Each row is a point on a landscape with many peaks, with its height.
From any point a climber takes the steepest step (rise divided by distance) to one of its 2 nearest points. It stops when none of these is higher. Distance is the straight distance between rows; heights are no part of it.
K214 height 565: [152 163 117 128 111 160  56  55 129 139 135 118  93 114 105 162 147 131
 150 146 139]
K382 height 221: [138 168 114 182 111 123 112 149 169 106 126 120 129 121 163 115 119  77
 132 162 113]
K17 height 297: [146  92  72 131 149 102 159 117 128 123 157 151 169 157 137 156 114 124
 101 146  86]
K736 height 503: [122 128 175 144 104 175  90 153 131 105 109  87 103 104 139 120 138 122
 184 135 127]
K369 height 612: [ 72 146 151 121 132 135 205 189 134 113  82 189 144 125 115  98 179  90
 106 160 175]
K614 height 48: [152 116 112 150  83 127 133 123 133 189 197  87 149 100 133 164 132 156
 133  58 162]
K189 height 367: [135 117 165 107 173  78 109 139 105 129 117 100 114 157 157  52  98 171
  95 108 148]
K968 height 415: [119 128  80 158 156 129 109 104 154 169 175  54  95 123 177 102  95 161
 162 101 155]
K196 height 507: [146 104 158 135  94 143  81 110 130 128 117  98  95 139 135 116  78 168
 128 102 129]
K675 height 449: [136 192 144 114 185  94 129 141 120 126 139 121 143 103 147 109 153  92
 141 141 127]
K362 height 325: [121  88 129  90 117 161 137 136 116 140 106 150 111 137  65 158 132 128
 129  80 112]
K533 height 455: [104 112 151 128 151 113 183 180 125 135 150  87 138 120 153  69 154 139
 164 153 157]
K628 height 337: [ 99  78 189 132 131 171 143 156  69 122 130 124 106 117  67 124 145 162
 169  82 116]
K65 height 363: [144 176 193 127 107 133  66 100  92 129 142 134 145  83 102 142 151 117
 135  96 117]
K932 height 371: [123 105  72 100  70 159 136  74 188 152  72 155 127 179 108 166  95 146
 105 148 156]
K902 height 495: [126  93 169 107 100 157 101 142 144 145  97  81 106 137 158  95 102 163
 145 101 163]
K401 height 55: [150 134 109 177  96 113 123 108 107 169 215  97 134  90 127 160 160 127
 146  72 113]
K361 height 75: [157 129 173 129 158 117 116 105  80 136 141 128 136 128  90 137 115 158
 106  90 114]
K523 height 622: [106 119 141 120 193 143 182 175  86 103  99 108 117 124 120  72 147 100
 168 161  98]
K737 height 448: [109 131  93  81 138 158 120 100 138 133  36 185 123 154 103 147  97  94
  66 114 143]
K539 height 324: [105 112  84 102 123 150 170 115 123 148 124 156 147 150  96 175 140 127
 133 137 120]
K27 height 431: [124 115  95 110 133 158 113 138 142 151 148  76 121 110 170 111 105 141
 154 121 160]
K794 height 168: [136 141 156 119 175  48 140 116 140 117 161 146 160 149 159 124 145 184
  98 155 171]
K333 height 187: [141 142 144 162 132  42 110 110 154 124 171 152 135 167 147 142 124 190
  91 142 143]
K122 height 400: [125 141 138 167  79  93 135 200 192  97 104 114 156  96 193  95 107  73
 106 134 120]
K590 height 352: [131 105 102 127 148 130  97 121 124 122  89 100 104 133 157  91  82 123
  99 127  81]
K470 height 206: [142 154 146 178 145  76 128 132 147 132 197 129 123 160 147 134 145 177
 155 151 148]
K266 height 245: [138 146  70 101  60 131 146  96 173 155 134 153 170 121 145 182 127 110
  88 129 170]
K348 height 560: [113 150  94 122  82 194  79  66 173 139  89 151 105 132  95 166 144 118
 126 155 151]
K282 height 512: [147 153 101 140  88 146  76 103 134 121 135 124 118  85 143 157 129  72
 143 147 114]
K555 height 406: [150 167 152 109 150 106  86 103 112 137 115 142 128 130 140 115 115 124
 117 131 130]
K578 height 559: [ 78 133 136 119 101 140 179 173 154 112 110 171 146 128 136 121 141 105
 122 159 143]
K433 height 86: [161 106 163 165 167  86 141 119  83  96 170 161 130 156  99 137 138 156
 138 130  61]
K950 height 423: [114 116  72 108  94 167 122 108 146 112  57 202 111 142  82 164 114  72
  67  91 127]
K366 height 444: [136 143 167 177  88  90 115 204 154 100 124  97 137 123 162  83 115  98
 119 104 110]
K206 height 260: [127 124 125 179  87 112 142 168 160 135 176  80 127 123 175 115 132 125
 150 128 121]
K634 height 527: [120 188 145 166 140  88 143 139 124 148 182 142 179  85 117 147 191  96
 138 153 107]
K992 height 476: [136 128 189 174 105 114 128 217 133 100 138  97 129 115 127  88 143 111
 163 132  99]
K790 height 616: [128 148  82  98  87 181  78  61 136 151 109 119  97  82 108 187 149 102
 148 132 159]
K220 height 438: [153 125  42 127  77 160 151  84 147 126 136 153 122 152 106 186 135 104
 119 162 124]
K513 height 243: [119 153 137 163  85 129 124 152 144 131 156 114 127 124 146 136 147 106
 149 164 123]
K93 height 413: [124 142 131 122 164 146  75 129 128 133 119  76  94  96 175  94 104 131
 146 119 140]
K346 height 588: [133 128 147 109 198 128 153 166  76 121 127  94 114 100 139  59 129 111
 155 120 117]
K888 height 447: [122 122 109 129  85 159 116 129 166 136 117  97 131 126 188 111 113 128
 135 157 158]
K421 height 378: [142 124  77 157  83 124 156  76 133 144 184 153 153 148 105 196 165 115
 123 176 117]
K255 height 484: [ 74 138 155 146  87 183  94 154 160  95  72 114  97 106 147 122 160 109
 165 164 136]
K379 height 143: [134 169 102 127 180  51 143 129 149 126 164 160 171 139 166 125 148 130
 102 176 157]
K151 height 282: [120 111  74 176 140  93 170 162 155 133 184  94 125 139 174 111 116 146
 155 138 114]
K305 height 308: [107  86 100  80 125 139 166 145 144 145 103 149 134 143 128 149 112 129
 113 126 151]
K643 height 202: [166 146  91 111  87 132 107  48 161 164 121 160 134 149  71 196 116 134
  98 140 157]
K708 height 232: [109 100 122 140 190 129 157 121 119 113 160 138 124 160 137 130 144 165
 151 182 113]
K118 height 296: [108  64 116 103 137 144 179 130 144 139 102 127 128 171 131 124 119 186
 126 151 156]
K419 height 220: [127 120 132 159 153 104 148 122 120 143 185 121 145 131 132 138 143 167
 155 140 121]
K691 height 355: [127 158 130 148  94 112 172 179 154  88  90 165 172 105 183 109 108  78
  91 139 119]
K961 height 68: [173 124 154 163 153 102 104 102  86 154 185 114 139 124 101 132 101 158
 123  37 116]
K749 height 537: [150 161 138 158 101 166  82  85 115 135 172 107 106 125 103 158 140 122
 176 141  98]
K410 height 471: [ 89  78 147 113 110 160 178 179 113 133 113  90 113 115 146  77 141 137
 156 129 155]
K881 height 626: [100 168 171 113 160 118 174 166 120  96  87 178 154 106 127  99 177  92
 128 170 141]
K372 height 334: [131  99 117 102 110 166 139 100 107 169 119 136 106 100  47 178 113 145
 129  55 147]
K866 height 340: [126  92 105  88 187 129 152 145  99 129  90 100 116 130 169  53  91 144
 109 116 116]
K243 height 394: [125 135  54 165 137  95 111 122 142 145 163  70  95 122 153 113  87 112
 146  93 113]
K719 height 465: [105  73  94 115 110 153 185 168 114 103 104 173 148 152 104 152 118 102
 110 108  80]
K168 height 557: [133 169 173 149 126 123 130 151 117 111 149 147 164 109 106 132 163  80
 148 142  90]
K477 height 289: [105  91 145 136 107 154 162 128 147 138 146 121 123 169 131 149 135 182
 148 141 149]
K344 height 341: [150 100 114  87 110 169 124 101 148 177  89  88 111  99  71 156  79 160
 127  69 166]
K649 height 390: [147 134 169 128 161 118  71 135 114 124 118  78  96 114 154  57 102 155
 124  84 143]
K15 height 331: [100  68 148 107 176 167 160 122  72 125 121 134 111 145  76 123 140 172
 159 111 121]
K225 height 42: [144 100 147 157  71 124 134 149 131 152 180  86 131 122 133 135 119 158
 132  69 128]
K252 height 360: [129 104 117  92  91 166 100  78 161 156  72 141 113 159  81 157  85 160
 106 116 149]
K672 height 62: [176 115  99 164 122 109  96 107  97 150 196  94 126  99  94 155 104 134
 144  40 109]
K277 height 281: [127 146 123 104  90  93 160 124 156 132 136 180 182 131 155 165 131 117
  83 128 162]
K883 height 518: [ 94 161 101  92 134 177  73  70 136 129  79 171  79 130  93 163 139 112
 121 145 147]
K682 height 316: [118 138 100 133  85 116 181 147 157 106  95 182 178 141 168 147 116  97
  69 147 138]
K717 height 338: [153 123  72 161 111 102 154 109 145 125 186 124 134 142 133 164 133 125
 110 157  95]
K113 height 466: [ 81 123 115 129  86 188 111 125 173 120  78 116 109 130 154 144 132 130
 147 164 163]
K320 height 244: [125  84 136 114 175 106 155 107 140 102 151 171 128 183 123 153 141 204
 125 180 137]
K293 height 545: [134 149 135  99 222  83 140 131  72 154 158  89 121  94 141  55 133 124
 140 114 154]
K825 height 370: [131 122  61 144 146  92 110 132 140 133 125  94 102 149 187  82  66 115
 104 116 108]
K236 height 490: [118 131 198 172  92 156 116 168 121  96 149 109 112 125 110 110 155 122
 173 143  92]
K288 height 264: [138  88 121 123 154  82 150 119 137  97 139 154 151 172 148 140 117 165
  91 141 115]
K256 height 437: [105  96 162 128 159 101 213 164 109 120 161 123 144 137 132 100 170 167
 138 171 157]
K710 height 521: [141 118 151 149  97 166  79 102 124 115 127 112 105 144 118 144 114 135
 138 135 107]
K693 height 369: [154 184 147 161 185  88 138 186 113 125 136  82 121  69 113  81 168  78
 170 110  95]
K316 height 497: [138 140 118  88 202  99 149 126  95 143 142 127 144 106 144 113 140 120
 128 130 131]
K568 height 483: [ 95  56 147  86 100 174 130 172 122 135  81  89 105 121 147  92 123 149
 142  89 149]
K715 height 218: [162 132 103 109  75 111 133  81 164 166 152 148 176 147 109 187 128 144
  94 123 155]
K903 height 322: [133 100  68  98 192 130 139 146 132 161 120  85 123 130 181  87 101 126
 128 129 113]
K972 height 199: [142 175 134 162 108 113  66 139 160  93  86 116 128 121 172  94  95 100
 105 159 124]
K543 height 536: [159 134  51 138  79 159 122 101 129 109 145 129 114 113 114 167 146  52
 136 151  98]
K945 height 304: [124 113  55 138 163 114 160 142 132 128 130  91 136 139 179  97 109 130
 145 171 106]
K627 height 80: [134 115 164 123 178 127 145 103  78 108 136 157 133 159  82 146 142 163
 129 136  87]
K6 height 347: [104 139  94 125 108 132 148  98 144 116 146 172 162 155 110 179 137 134
 126 189 111]
K303 height 419: [121 100 165 112 177  93 210 151  82 141 177 121 167 102 119 114 182 173
 137 114 139]
K952 height 348: [112 136 216 124 124 148  92 144  76 101  98 144  94 131  84 111 153 120
 160 117 108]
K407 height 373: [151 173 180 118 156 142  53  95  88 132 151 103 110  63 122 130 135 131
 136  87 143]
K861 height 153: [162 174 153 141 130  73 108 159 126  87 126 141 154 129 147 106 107  92
  82 112  99]
K387 height 430: [118  96 113 116  98 154 128 132 140  97  72 178 123 157 103 144  98  91
 103 112  94]
K60 height 350: [142 120 143  83  87 164  83  96 136 152  94 129 125 110  98 159 111 146
 111  83 155]
K445 height 404: [150 187 158 125 181  92 125 176 132 123 149  92 136  78 142  66 163  92
 160 113 151]
K729 height 387: [152 154 178  78 147 124  63  87  95 138 104 134 120 103 114 123 114 140
 113  92 148]
K317 height 388: [149  92  51 124  82 169 142  75 162 150 101 131 111 159  67 181  95 126
 123 138 121]
K976 height 554: [104 153 125 120 124 165  98 112 126 114 111 140 119  95 106 155 156  84
 157 157 118]
K644 height 467: [103 140 103  71 163 132  98  88 128 137  46 187 116 159 134 117 102 128
  81 142 164]
K152 height 99: [160 118 147 162 143  56 122 136 104 119 183 136 133 155 118 134 128 157
 107  95  93]
K741 height 583: [108 167 138 116 156 135 137 139  96 113 107 170 144 111 103 136 155  82
 149 161 111]
K94 height 125: [147 147 137 157 176  55 114 141 125 110 154 152 144 142 140 116 124 118
 100 135  88]
K76 height 356: [139 175 222 155 127 131  65 139  85  94 121 132 118 101 101 118 150 107
 135 109  91]
K178 height 317: [ 84  83 111  85 158 183 161 123 105 155 112 157  95 151  66 157 150 147
 148 101 131]
K329 height 176: [155 192 160 154 116  90  93 171 157  97  94 137 144  95 172  90 115  67
  80 127 117]
K654 height 342: [113 112 214 125  91 150 127 148  78 117 141 136 119 135  90 127 129 149
 148  99 108]
K613 height 486: [113 152 105  96 157 149 104  59 144 133  67 185 115 168 103 151 130 144
 108 163 159]
K117 height 514: [ 98 108 115 140 112 131 185 154 133  93 113 182 144 158 134 149 144 117
 120 157 103]
K842 height 351: [117  93 150  67 155 123 150 142 105 126  87  99 125 152 164  60 100 163
  95 131 163]

For each start below, name the point where the climber stops.
K303 -> K790
K961 -> K736
K972 -> K736
K225 -> K736

Call two points neighbours if one is among the 2 nearest of the other. Go from one point of each pair to the other, from neighbour to neighbour, staying as high as possible. Name the lowest point that can't be avoided.
K790, K741 -> K675
K741, K543 -> K282
K523, K790 -> K533
